Points on a hilly landscape, in no order, each with its height.
A ball rolls from a point to the lowest of its 2 nearest points, and stops where none of them is lower. Distance is the straight distance between rows; heights are no part of it.
Z477 (h 19): [129 126 139 129 111 138 103 138 118  86 151 115 114 121 145 119 137 146
 118 155 126 180  91 133 128 122 155 167 117  82 117 130  99 131 114 139
 114  84 104 120 140 113 114 132 131 164 117]
Z648 (h 522): [ 91 130 127  97 115 159 155 176 140 109 155 164 105  82 140  85 131 120
 180 176 115 144 122  95  90 141 145  85 128 108 141 197 111  81 133 136
  97 188 101 148 185 138 131 172 109 110 109]
Z749 (h 85): [178 124 149 135 133 116 148 150 116  79 117  92 155  78 146  96 123 129
 121 175 149 190 109 116 147 139 135 175 127  99 126 156 102 105 149 138
 135 109 114 176 130  96  89 131 122 125 121]
Z514 (h 208): [108  72 133 109 144 138  81 129  73 174 102 160 144 172 149 143 149 148
  85  54 122 113 168 185  75 143 113 106  91 146 145 121 141 156 141 121
 152 218 168 113 120 117 158 102 182 116  92]
Z64 (h 597): [116 128 188 108 157 139  91  95 168 159  97 169 161 153 127 106  79 126
 163 135 119  94 151  78 117 154  97 160 168 111  82 118 167 117 122 166
 127 154 118 118 162 112 122 132  81 123 129]
Z699 (h 660): [103 139 147  77 160 120 157 117 118 121 172 127 199 176 124  94 200 159
  71  91 120 112 117 154 167  81 134 148 114 167 158  59 167 158  98 137
 101  69  98  73  89  91 137 122 133 134 163]
Z754 (h 256): [122  72 113 119 157 118 101 128  66 182  97 156 126 148 106 151 158 139
 128  66 126 138 203 189  63 153 125 113 116 126 177 159 114 130 158 118
 199 238 167 135 149 115 127 122 182 103  77]
Z325 (h 305): [122  85 115 141 167 126 113 112  98 189 105 172 141 138 110 140 108 139
 142 115 171  88 209 164  78 181  99 101 109 169 191 136 126 144 171 135
 189 215 136 128 171 129 133 115 138 124  88]
Z53 (h 324): [129 109 167 107 129 141 119 168 114 111 108 169 157 123 127 125 142  91
 156 150 105  94 129  94 121 134 125 128 150 105 107 129 107 113 140 145
 142 171 131 142  94 127  73 134 134 106 111]
Z775 (h 141): [132 142 186 130 117  77 160 148 101  88 118 114 170  92 134 122 166 101
 131 170  99 131 112  94 173 102 150 152 148  85  66 135 107 144 136 120
 130 103 105 163  54 106  73 119 103 122 116]
Z354 (h 361): [137 103 138 141 136 142 119 120 120 123 133 107 140  93 159  72 113 154
 128 110 161 165 156 114  77 150 147 163 109  96 170 190 134 103 171 112
 139 181 118 140 175  98 159 132 146 136  93]
Z869 (h 314): [144 145 172 147 103 117 123  86 162 146 166  98 182 118 142  89  95 126
 114 140 169  88 122 100 152 125 151 146  99 148 162 110 167 130 153 154
 115  83 101 121 124 130 174 118  62 156 174]
Z386 (h 142): [169 130 163 124 145 104 153 115 132 126  99  98 191  75 117  99 119 109
 144 195 151 139 134  96 157 143 123 168 152 109 115 146 146  99 146 143
 152 138 110 182 111  98  78 129  73  85 120]
Z506 (h 620): [198 150  88 174  77 149 149 185 108  48 121  68 123 107 145 126 105  94
 115 124 134 138  80  92 135  89 153 116  82  83 130 149 118 119 144  87
 146 118 162 164  83 156 132 107 165 130 118]
Z910 (h 204): [115 110  90 122 117 153  92 141  83 104 123 103 101 141 136 129 155 139
  65  27  78 170 100 189 100  69 132 129 119 131 140 143 109 121 117  99
 112 104 174  89 104 101 176 135 214 123 165]
Z476 (h 196): [132 115 160 136 117  50 145 117  80 138 110  99 198 142 132 142 187 116
 133 113  91 109 137  99 155  98 138 160 158  84  77 120 123 177 134  86
 139 105 127 139  42 114  80  89 118 119  98]
Z571 (h 523): [114 125 131 133  98 103 104 134 102  97 123  98 125 160 148 149 191 158
  46  93  91 199 115 191 156  94 141 176 140 123 126  92  99 164  84 101
 108  35 106 116 119 109 102 113 175 158 157]
Z468 (h 632): [142 157 170 131 139 130 147 114 131 122 150 126 175 110 136  98 129  85
 110  93 142 110  93 119 170  95 131  90 110 162 118 111 162 131 146 126
 139 126 160 147  57 126 156 128 114  96 137]
Z51 (h 640): [103 119 187 108 177 142  82 102 148 159 144 180 191 159 113 100 100 145
  94  95 126  80 144 150 134 104 110 127 123 186 138  77 152 136 106 186
 114 126 111  70 134 107 178 130 112 134 155]
Z407 (h 499): [123 137 114 141 155 143 111 130 123  85  87 140  86 173  79 170 123 127
 130 145  96 119 123 106 168 135 100 141 170  93  83 119 117 141 106 105
 141  90 158 137 108 154  92 126 138 125 139]
Z574 (h 600): [168 141 119 161  91 154 125 206 104  50 104 120 127  93 122 130 144  85
 124 153  95 107  93  97 133  93 152 129 121  97 126 155  68  78 138 111
 135 158 147 140  90 144 114 135 163 112 113]
Z393 (h 629): [ 96 133 175 129 148 177 111  84 162 164 159 184 165 118 122 104  81 116
 116 131 150  83 145 143 141 138 139  98  93 200 159 100 148 126 142 171
 132 137 100 105 163 122 183 142  89 127 156]
Z614 (h 781): [150  74 126 142 156 120 121  99 117 152  85 166 171 192 103 145 100 123
 184 134 140  38 200  74  85 160 101 136 189 108 145 107 139 169 148 164
 171 123 132 103 124 145  99 114  92 118 109]
Z13 (h 493): [178 189 145 127  90 138 180 121 179  99 180 135  93  77 136 127 105 101
 154 194 152 158  81 107 152 113 153 120  84 156 130 140 135  96 127 177
 101  84 115 159 149 143 142 153  55 153 152]
Z936 (h 263): [114  99 119 134 129  90 144 134  97 117  97 140 136 148 104 168 176  82
 163 136  94  76 143 103 141 125 128 116 171 110  87 108  93 169 138 112
 158 141 148 151  59 135  62 108 140 111  99]
Z126 (h 518): [160 160 125 108 122 152 204 136 194  88 140 164 104  63 121 142 134  79
 174 225 117 122  97  81 145 121 142  89 117 162 135 121 108  91 122 143
 135  99 121 159 134 158 107 162  92 119 133]
Z115 (h 591): [140 175 134 109 142 154 146 154 180  68 132 150 115 118 129 108 127 129
 149 170 134 135 102  99 119  75 125 151 137 158 123 129 111  87 104 139
  79  90 120 105 126 120 148 149 124 144 153]
Z80 (h 576): [124 159  85  87 128 155 171 179 144  97 136 107 110  89 112 105 174 133
 141 139 106 150 111 117  91  58 138 150 124 144 159 146 108  72 122 110
  98 127 111 117 137 105 124 151 158 129 157]
Z522 (h 186): [170 111 187 138 107 108 118 100 142 130  84 106 210 104 135 111  92  86
 149 183 142  73 141  64 148 142 138 162 146  81 116 147 154 116 159 170
 150 134 133 152 120 127 106 131  34  94 138]
Z177 (h 266): [136 111 147 141 148  40  93  67 138 186 101 107 190 192 128 186 131 113
 123 112 111  69 148 111 147 153 110 155 162 120  67  86 182 183 106  99
 159 119 161 127  51 152 116  79  90 142 111]
Z562 (h 733): [111  91  91 111 163 153 136 190 103 127 111 169  95 161  99 129 153 119
 183 100 121  72 176 127  70 140 106  95 178 131 156 114  89 126 128 138
 143 178 147 104 131 129  83 140 183 110 111]
Z161 (h 382): [146 106  98 166 125 104 145 101 138 133 143  79 108 108 151  93  82 162
 146 138 169 172 146 109 113 207 120 147 142  93 144 187 131 137 153 108
 125 129 113 136 199 134 161 123 122 142  99]
Z313 (h 210): [111  73 122 113 165  89  96 128  64 151 127 147 144 196 104 147 168 111
 126  43  93  84 146 153 108 118 115 122 166 115 116  96 119 176 124 139
 154 179 176  73  80 131 115 117 163 134  93]
Z531 (h 526): [119 147  70 105  82 151 132 186  98  84 141  99 115 139 123 139 203 144
  92 124  83 148  81 148 127  76 156 128  80 122 139 112 105 125 112 111
 105  86 133 114  80 132 109 122 176 134 165]
Z630 (h 564): [107 157 133 128 107 150 177  84 166 151 171 162 104 112 147 112 114  98
 192 161 139  76 119  71 121 154 141  63 119 152 120 119 151 149 130 138
 111 121  97 135 136 148 150 137  65 126 134]
Z175 (h 233): [134 134 139 141 121  61 169  64 136 166 134  92 159 159 128 141 137 156
 157 162 145 103 154  63 134 168 120 147 191  91 107 116 166 184 129 119
 131  71  89 129 113 135 105 100  50 114 129]
Z974 (h 641): [148 137 108 148 152 187 104 164 115 106  97 138 106 139 140 119 103 147
  76  92 163 139 116 174 122 123 101 100  78 135 177 134 134  93 138  98
 151 153 164 126 138 127 169 121 190  99 146]
Z849 (h 456): [175 150 101 122 115 182 137 149 189 105 137 141  67  64 122 156  87 113
 135 177 133 207 101 152 117 114 127 125  73 149 130 163 123  72 109 139
 115 133 153 161 208 152 155 168 147 149 116]
Z38 (h 754): [ 87  84  77 111 153 112 125 146  82 150 114 175  98 195 102 154 137 129
 174 138 121  64 173 126  95 154  96 115 174 138 129  72  95 149 110 152
 150 130 102  95 139 144  61 112 150 142 110]
Z29 (h 501): [134 126  83 138  85 109  96 165  80  79 121  87 105 170 113 178 155 135
  71  94  80 147  96 158 153 108 141 153 114  86 108  92 116 155 102 112
 129  86 155 122  89 127  94 101 171 151 162]
Z900 (h 712): [109  79  91 107 177 150 109 195  97 139  90 170  99 148 119 151 148 133
 104  86 127  90 159 182  92 133 103 114 138 158 173 109  79 104 130 140
 154 192 153  94 118 102 104 116 218 107 126]
Z260 (h 651): [ 86 102 156 102 172 110 114 116 135 133 119 184 175 177 118 121 151  99
 127 111  85  40 148  96 155 111 102 128 170 164  84  61 139 167 101 159
 119 111 126  77  73 132 103 129 136 136 125]
Z592 (h 449): [134 127 132 132 122 111 137 102 118 147 136 131 146 141  97 176 119  76
 175 175 116 108 119  98 162 161 151 112 154  97  81 114 152 143 130 139
 122 151 156 170 103 156  71 140  63  99 125]
Z371 (h 616): [102 172 135 126 148 189 117 117 183 134 156 190 104 102 102 119  74 129
 129 154 132 132 134 137 134 113 133  86  96 194 158 137 136  82 127 141
 125 167 120 125 196 139 183 162 100 124 141]
Z460 (h 436): [168 171 130  98 105 171 166 166 156  86 127 122 101  65 115 108 124 119
 125 178 130 200  91 118 133  80 131 121  57 146 124 180 131  61 126 152
 132 145 148 178 144 132 135 179 141 111 123]
Z78 (h 502): [131 139 147 111 108 135 151 141 157  87 114 151  93  97 135  97 101 106
 176 196  99 149 108  55 135 164 124 130 152  76  92 189 134 103 129 139
  99 160 123 152 155 148 113 151  97 107 105]
Z486 (h 380): [119 137 167  94 113 148 127  85 115 142 144 106 170 113 140  63 148 152
 120 139 149 162 144 119 103 116 154 170  74 128 164 171 158  94 149 117
 147 153 104 151 134  90 159 148  91 155 117]
Z140 (h 577): [143 136 128 131  85 145 101 205 112  90  89 116 109  65 142 125 147 113
 112 136  92 179 112 139 134  81 147 131 103 114 121 200  79  59 135 114
 121 184 135 152 113 114 117 147 194  70 105]
Z427 (h 608): [130 123 159 111 160 133  76 100 132 151  98 135 152 178 115 130 104 138
 123  89 117  90 118 112 123 124  83 157 156 111  94  98 174 130 104 125
 135 146 160 113 104 118 133 126 114 136 140]
Z646 (h 669): [184 109 126 161 164 168 127 192 130  84  80 127  97  50 125 134 105 103
  96 118 154 171 128 178 131  90 111 101 107 158 171 169  75  64 170 122
 167 172 161 155 152 121 143 147 214  87 103]
Z706 (h 148): [106  90 115 115 129 115  77 126  68 137 117 113 122 178 112 151 168 147
  94  31  84 135 130 176 105  98 128 138 161 106 135 119 109 138 116 108
 130 141 160  78 113 110 136 123 188 129 129]
Z199 (h 634): [ 83 114 163  76 141  80 157 100 131 159 132 136 191 145 123 105 201 126
 161 141  91  63 145  79 130  99 126 136 168 139 105  91 149 155 103 121
 110  98  77  93  66 106 110 131  94 129 110]
Z912 (h 147): [ 97 128 180  99 135 120  87  83 102 173 117 133 152 135 149 117 157 148
  57  61 112 167 121 192 141 124 120 136 104 155  93 127 134 149 107 111
 123 134 134 117 102  93 165 124 148 123 122]
Z450 (h 602): [148 190 160 130 147 135 138 151 176  50  97 146 126 133 124 125 126 131
 109 164 116  97  91  78 175  73 113 160 137 140 110 109 126 118 109 124
 123  63 129 117  87 133 145 126 109 127 160]
Z157 (h 476): [116 156  80 135 104 202  97 172 172 115 136 141  45  97 153 138  72 124
 127 144 117 177 115 138  84 111 131  95  59 130 123 174 113  72  92 122
  89 161 132 129 216 155 177 153 177 148 111]
Z763 (h 260): [117 116 133 131 153 168 155 159 108 132 141 160 174 123 124 108 137 140
 135 122 171  98 140 134 119 139 126  78 101 147 196 132 124 155 171 130
 160 146 132 120 111 135 137 131 144 100 130]
Z532 (h 541): [119 104  90 121 129 141 122 151  92 173 131 126 100 116 104 159 132 119
 136 122 154 152 155 195 112 155 129  94 105 133 161 128 116 130 155 131
 146 180 147 155 166 136  86 134 144  94 122]
Z944 (h 102): [121 128 180 122 128 141  61 115 112 138  76 138 134 129 183 122 142 137
  59  79 138 147 124 169 127 125 105 122  85 141 105 159 152 103 131  81
 136 200 161 149  92 102 183 119 179 101  95]
Z114 (h 475): [167 174 107 153  78 137 143 128 185 102 160  97  63  82 158 119  74 112
 137 180 145 170  88 100 143 143 137 127  64 124 113 157 148  74 115 138
  98 114 137 162 172 159 171 157 106 165 129]
Z882 (h 562): [ 94 141 106 123 131  82 142  76 109 191 155 104 118 157 112 139 165 181
 112  97 132 160 143 173 139 136 118 133 170 160 109  77 140 158  86 122
 109  85  67 116 159 110 109 113 109 144 144]
Z131 (h 84): [117 106 117 147 101 118 103 135  98 127 148 117 131 162 151 142 145 145
 127  99 146 125 117 151 115 147 150 126 121 103 121 126 111 180 133 113
 118 120 120 124 108 121 131 106 146 159 113]
Z77 (h 691): [140 102 104 126 166 155 118 205 118 112  95 158  83  89 108 161 141  92
 126 115 131 134 142 189 108 111 100  94 135 170 173 139  55  72 144 125
 167 181 161 128 127 117  91 146 223  94 125]
Z650 (h 194): [136 103 146 137 124  73 158  86 101 175 131 102 189 128 121 137 160 134
 174 128 147 129 160 105 108 159 127 134 165  86 129 150 155 161 159 119
 145 146 128 153 115 133 121 108  67 110  89]
Z39 (h 370): [110  94 131 120 122 109  89 163 100 135  80 141 106 139 118 148 152 147
 146 124 105 133 155 140 107 148 111 152 171  77 101 144  90 129 135 128
 137 170 128 126 131 114  68 119 164 102 104]
Z631 (h 246): [135 112  56 125 147 145 177 169 100 117 154 103 111 122 115 130 165 125
 136  97 136 140 128 173 102  89 136 103 111 144 183  94  93 155 138 127
 126  83 139 105 137 128 103 133 187 145 145]
Z239 (h 622): [ 85 155 189 100 147  82 132  80 140 134 138 130 185 145 132 113 166 120
 114 133 103  91 110  84 187  72 134 157 159 135  74  86 144 155  73 132
 105  47  77  83  61 107 131 135 110 167 123]
Z976 (h 197): [177 109  87 184 136 157 105 110 157 119 116 109 102 132 135 118  43 101
 166 141 165  89 142  83 119 172 121 122 139  98 144 138 135 126 149 125
 149 138 158 137 165 172 148 136 126 151 107]
Z712 (h 566): [102 111 111 134 158 149  89 127 132 158 127 138  54 140 105 150  75 134
 137 102 133 161 149 179 107 148 112 109 137 137 124 142 113 102 134 141
 126 189 133 134 205 131 125 130 157 119 116]
Z529 (h 670): [125 172 181  82 140 116 135 132 137 102 150 148 152 149 137 114 186 155
  60 121 118 155  98 155 189  58 135 175 109 168 123  98 133 120  68 151
  85  48  87  85  82  90 143 127 121 154 160]
Z307 (h 395): [137 170 166 109 122 134 120  85 155 138 157  98 126 113 115  89 107 158
  99 142 146 200 106 129 161 110 143 161  99 129 145 173 166  77 118 128
 121 126 119 147 145  94 167 158  88 147 152]
Z193 (h 267): [103 159 139 124 130  85 196  62 152 143 169  99 128 124 131 108 128 168
 165 168 150 127 137  82 153 157 140 128 180 107 135 113 168 141 107 147
  94  41  32 112 158 132 141 127  52 131 139]
Z678 (h 413): [142 169 159  90 121 153 144 137 154 110 114 130  91  84 127 104 143 157
  98 117 132 224  93 151 144  89 119 150  98 154 115 175 126  82 113 122
 109 107 131 150 133 102 139 160 143 117 145]
Z756 (h 313): [135  96  81 133 105  91 162 163  67 127 113  81 128 123 140 135 200 118
 111  72 114 139 130 174 107  96 138 118 137 140 154 118  83 173 156 105
 133 118 143 127  98 110  94 101 198 110 141]
Z8 (h 245): [ 95 124  97 138  99 149  90 110 109 148 144  99  83 124 149 132 129 166
  81  44 128 194 119 195  96 124 145 118  95 131 147 161 131 141 136  84
 118 127 158 122 141 112 187 136 182 128 139]
Z581 (h 79): [140 155 177 151 100 102 128 123 125  66 150 123 135 111 143 149 120 124
 119 187 119 138  95 101 178 117 168 174 107  90  86 120 123 134 115 155
 116  60 115 155  91 124 104 116  85 171 140]
Z801 (h 554): [140 146 111 143  77 153 105 171 125  89 108 105  90  90 110 151 148 114
  94 148  99 210  83 168 161 111 146 106  88 116 114 176  99 114 142 109
 136 112 159 158 109 144 134 151 175 101 125]
Z493 (h 584): [ 84 113 131 132 166 127  92  87 146 172 113 178 109 155 105 127  68 153
 153 133 129 135 160 128 115 157  98 125 176 132 109 110 128 129 108 151
 132 160  88 101 196 115 135 127 107 128 112]
Z553 (h 316): [ 92 122  97 137 121 100 131  84 136 195 153 137 133 175 138 133 114 148
 126  90 144  65 139 143 112 150 104  91 122 198 123  78 159 180 117 115
 116 137 116  94 124 145 180  84 107 144 136]
Z255 (h 519): [119 168 106 160 135 121 115 104 144  88 125 114  56 155 101 177 119 156
 111 124 110 182 110 126 168 132 121 146 172 102  67 128 123 157  91  94
 128  37 130 126 112 141 136 133 136 153 137]
Z591 (h 404): [155 103 118 148 111 105 124 155  74 128  92  81 146 148 117 143 133 152
 134 145 124 146 155 119 129 167 136 179 160  52 119 149 122 129 141 104
 155 161 130 148 137 119  63 108 134  86 104]
Z688 (h 496): [ 66 148  90 126  96 166 121 158 134 142 164 158  81 110 136 130  96 157
 144 139 114 162 119 149  92 129 135  94  90 149 126 142 103 102 100 127
  78 152  83 111 202 140 153 130 134 147 132]
Z479 (h 223): [164 104 135 170 110 123 106  72 151 137 102 107 177 138 126 121  73 109
 161 171 141  69 158  61 125 189 126 146 160  96 133 143 157 138 152 139
 158 121 137 145 144 146 136 119  59 135 100]
Z415 (h 367): [121 144 106 128  96 118 145 101 131 135 169 128 109 147 148 165 127 108
 116 132 125  81  92 113 170 141 152 102  83 146  87  67 162 174 121 125
 116 111 136 134  73 160 117  93 106 154 152]
Z945 (h 435): [154 116  60 152  87 131 115 169  93 128  78  60 104 163 131 146 145 156
 122 104 120 156 136 138 102 157 121 150 130  60 147 140 117 134 130  73
 147 136 158 145 140 140  89 104 172 112 128]
Z352 (h 211): [108  89 102 133 131 113 169 127  91 176 149 134 159 137 133 125 164 142
 134 117 175 102 165 165 107 164 130  90  95 171 181  88 121 198 160 129
 151 146 115 132 127 133 119  99 138 137 126]
Z854 (h 508): [167 123  94 133 114 143 146 174 123 117 102 104 110  88 104 169 128 100
 143 192 138 168 128 152 134 146 134 126 121 105 132 134 112  89 140 131
 143 169 155 175 156 137  59 142 134  84 134]
Z262 (h 603): [126 150 135 111 170 186 122 158 184  93 145 178 101 116 120  98  82 128
 149 129 130 133 128 107  96  95 124 122 140 145 148 158 119  72 130 144
 112 157 132 104 174 116 161 160 148 111 136]
Z399 (h 234): [143 105 167 137 156  74 131 108  97 189 122 124 184 158 130 121 140 136
 134  60 170 128 169 150 108 146  99 126 147 133 134 139 137 190 166 127
 160 151 151 132  93 122 133  90 118 115  95]
Z146 (h 635): [215 151  64 186 103 127 140 170 145  91 127  38  83 112 126 150  88 121
 103 119 145 163  91 120 143 131 126 137 121  73 138 156 126 100 141  86
 147 112 182 168 128 165 133 118 165 145 142]
Z345 (h 563): [100 115 174 112 132 148 145 103 152 133 135 162 188  80 135  70 121 123
 171 166 139  67 162  75 107 149 145 100 138 146 169 152 139 119 157 171
 137 139  76 120 164 124 159 156  62 115 130]
Z286 (h 401): [158 117 128 180 166 107 110 114 156 137  98 105 111 132 156 104  78 170
 114 103 186 139 141 142 132 176  91 160 169 132 152 149 121 148 154 116
 129 108 124 118 169 125 164 109 146 146 127]
Z716 (h 555): [ 98 134  93  68  97 133 166 170 112 118 128 131 134 131 111 121 200 137
 155 149  86 123 126 106 108  88 127 130 125 124 120 116 125 112 119 110
 112 120 106 121  82 108  81 131 145 113 151]
Z263 (h 517): [ 79 136 114 111 130 139 140 132 129 148 167 147 119 108 114 131 156 141
 130 140 124 129 126 172 125 128 146 114 118 189 133  96 108 118 121 146
  96 146  90 104 164 126 130 122 125 140 137]
Z167 (h 538): [177 117  64 152 128 160 109 171 130 120  94 115  60 111  99 172  86 101
 145 151 123 148 132 132 118 141 133 131 145  82 143 155  86  68 122 125
 143 183 168 130 186 158  89 149 161 110 117]
Z88 (h 158): [156 148  77 174 139 144 117 142 178  90 137 101  70 143 143 127  34 144
 139 127 148 124 104  99 116 148  98 140 147  87 122 137 132 125 119 125
 111  98 143 119 171 163 163 128 147 182 135]
Z249 (h 650): [102 120 183 100 172 109 114  78 126 173 153 143 204 155 113 118 143 157
 100 101 133 110 133 163 166 117 123 143 148 146 126  58 164 173  92 171
 129  88  92  80 107 105 122 132 108 137 144]
Z922 (h 183): [ 95 157 169  99 111 160 116  92 121 144 135 135 125 141 177  88 159 165
  51  99 125 164  98 188 137 116 146 144  60 188 113 123 143 112  85 104
  99 111 109 124 101  83 184 133 149 164 146]
Z170 (h 149): [113  92 123 127 119 102 146 110  90 146 167 128 147 127 141 125 153 129
 182 120 161 107 155 123  90 158 149  99 144 104 137 123 124 189 157 145
 123 146 104 129 145 144 128 108  89 141  94]
Z298 (h 238): [133 146 163 136 118  45 155  60 130 157 110  83 173 166 130 166 152 106
 126 142 101  86 122  65 181 126 135 154 133  99  62 102 175 177 104  76
 148  74 126 150  32 129  97  90  74 143 126]
Z720 (h 414): [116 117 140 107 133 111 141  85 133 138 163 143 149 127 112 150 109  76
 199 202 103 101 124  86 144 152 154 115 188 103 110  92 139 117 102 176
 112 123  96 136 169 139  80 157  20 114 133]
Z357 (h 544): [ 81 110 145  87 143 170 173 159 141 111 171 200 149  85 138  90 112 105
 197 178 115  83 153  93  71 145 128  85 152 140 164 143 124 101 136 163
 133 161  88 121 202 134 128 173  92 125 139]
Z133 (h 612): [110 179 182 133 139 105 126  83 187  97 118 156 152 134 122 126 124 108
 126 174 104  63 108  55 208  96 131 155 146 144  83  96 149 136 103 133
 123  44 109 116  77 139 144 127  72 145 165]
Z762 (h 378): [136 137 154 146 118 124 151 102 174 107 153 143 155  99 117 140  88  72
 180 193 122  70 120  61 168 127 158 108 168 119 134 105 150 120 144 195
 111  71 112 125 157 156 112 142  16 106 169]
Z817 (h 618): [132 154 159 134 158 161 129 158 146 111 139 172 108 114 114 121 114  99
 137  95 127 113 100 114 135  98 119  86 136 157 112 152 131 120 145 125
 108 155 170 123 103 144 145 142 142  96 135]
Z47 (h 536): [134 159 103 159  91 128  99 150 130  70 100  96  54 126 112 171 120 151
  82 107  88 214  80 157 167 122 121 129 129  85 104 168 111 130 120  91
 126  62 178 137 104 155 150 133 176 125 157]
Z120 (h 341): [104 145 108 113  98  92 148  86 134 181 174  97 155 171 140 137 175 150
  99 112 126  85 126 133 153 134 145 107  88 171 122  69 174 173 121  92
 114 112 103 113  84 141 151  79  99 135 152]
Z74 (h 342): [127 126 146 139 129 114 132  96 160 151 139 147 178 124 123 130 104 107
 128 138 147  48 134 101 160 123 129 130 138 165 130  68 156 145 145 186
 114  77 107 103 122 143 104 121  66 124 173]
Z104 (h 770): [130  73 121 118 171  85 114 116  82 171  95 153 165 195 112 161 152 140
 155 133 135  77 198 129 102 159  95 157 192 119 132  82 129 173 120 162
 164 134 118 107 112 120  69 105 126 129  93]
Z926 (h 291): [139 114 108 141 126  80 103  72 138 190 113 130 152 201 141 156 116 127
 139  93 145  46 162 111 105 159  96 125 146 156 123  94 163 171 141 108
 147 154 160 120 105 162 156  71 103 151 116]
Z971 (h 469): [118 111  49 143 100 128 104 139  93 127  83 111  69 174  98 190 143 114
 126 119  98 125 124 142 131 150 122 112 126  88 107 118 110 156 108 101
 153 119 167 129 103 164  86 109 166 124 136]
Z31 (h 548): [121 149 148 120  99  89 145  49 129 178 162  86 149 128 155 113 157 152
 115 133 144 165 130 138 152 143 150 166 144 135 105  91 145 144  90 114
 116  79  64 138 122 101 123 115  79 173 121]
Z350 (h 118): [128 145  81 160 124 157 113 184 148  99 148 121  68 145 150 134  72 160
 119  69 147 168  97 138  94 123 124 112 111 104 129 156 124 133 109 121
  83  96 158 109 157 147 177 135 177 159 158]
Z861 (h 338): [104  95 120 159 166 149 116 106 114 157 139 147 136 110 143 109 104 148
 136 105 160 112 183 160  62 153 142 125 101 144 190 151 120 123 175 103
 160 194 113 115 205 108 162 124 146 151  99]
Z794 (h 539): [107 147 131 102 140 165 139 161 156  95 135 174 139 102 132 125 169 138
  77 152 126 132 100 180 144 107 136 121  90 208 144 111  92 115 109 142
 108 111 106  98 102 109 155 140 169 134 145]
Z190 (h 293): [129 156 128 144  89  94 159  87 160 132 168  72 131 112 164  76  93 156
 145 163 157 123 126  80 129 152 152 156 127 111 163 149 161 119 128 144
  99  82  65 128 168 120 182 133  47 174 143]
Z735 (h 317): [102 143 124 125 118 141 159  90 162 138 141 115 115  68 154  63 101 138
 154 193 142 132 140  90 101 168 144 137 113 137 150 173 124  93 141 115
 102 140  74 146 206 123 185 159  73 159 106]
Z382 (h 537): [116 127 151 130 108  91  98  88 124 131 151  99 158 170 175 120 166 152
  68 100 109 138 100 162 159 119 141 182 138 138 100  71 136 158  82 108
  99  59  89 114  95 105 146 102 134 196 142]
Z811 (h 619): [186 133 171 141 129  82  92 121 120 133 116  68 162 159 135 122 105 128
 113  85 117 129 101 109 136 108 117 199 166  72  96 127 165 110 129 113
 131 129 166 133  92 112 119 111 111 132 139]
Z582 (h 264): [163  73 146 125 149  73 124 132  70 172 104 134 192 162  95 143 177  92
 137  64 115  84 170 146 109 126 115 116 158 137 134 112 126 168 149 130
 179 195 194 121  58 130 111  97 138  99  79]
Z409 (h 479): [142 133 107 134 121 125 150 134 140 127 122 111  88 111 115 139  93 111
 168 173 133 155 133 108 137 166 113 140 158  97  94 146 132 117 132 142
 112 134 135 158 160 143  78 135  94 106 128]
Z33 (h 543): [130 133 119 138 134 178 176 122 180 114 126 158  98  85 138 114  94 104
 172 181 160  96 139  89 132 154 115  75 126 168 137 119 108 134 147 144
 122 103 114 148 161 168 132 147 113 134 127]
Z551 (h 652): [155 130 118 159 135 167 129 177 131 107 117 120  83  86 165 132  78 156
  62  93 181 205 129 206 122 121 115  96  58 139 181 186 113  98 153 100
 130 148 162 142 177 129 162 137 215  92 124]
Z162 (h 546): [ 70 102 106  82 143 136 134 149  99 173 150 174 108 107  86 160 171 118
 132 129 101 151 146 203 128 141 139  76 113 194 144 104 109 130 139 153
 139 180 118 120 134 114  87 147 166 104 133]
Z787 (h 490): [141 157 164 110  95 126 145 131 179  94 177 126  75  59 152  65  75 126
 130 171 141 210  96 103 137 137 148 143  90 116 126 211 133  69 127 168
  75 144 112 150 192 133 163 170  86 148 113]
Z348 (h 175): [143 145  49 150 115 160 152 165 142 121 164 120  59 121 112 167 109 125
 144  89 143 158 100 155 109 105 127  74  93 128 149 122 115 152 122 126
 108  92 162 133 146 162 128 131 166 142 159]
Z659 (h 153): [ 91 109 144 119 118 156  72 149  95 142 115 171 109 142 159 132 142 121
 104  80 120 137 129 171 112 138 111  75  88 143 112 158 128 146 140 114
 123 190 160 137 102 134 155 124 175  99  98]
Z400 (h 628): [167 145 147 137 151 143 116 126 115 116 106  89 146 137 123 104 117 141
  98  90 151 146  96 142 127 105 120 159 128 114 140 144 146  99 151 104
 144 158 167 143 118 106 147 122 147 101 144]

Where does a ball stop that starts at each point below?
Z162 => Z944
Z900 => Z532
Z47 => Z477
Z794 => Z944
Z486 => Z944
Z120 => Z477
Z161 => Z944
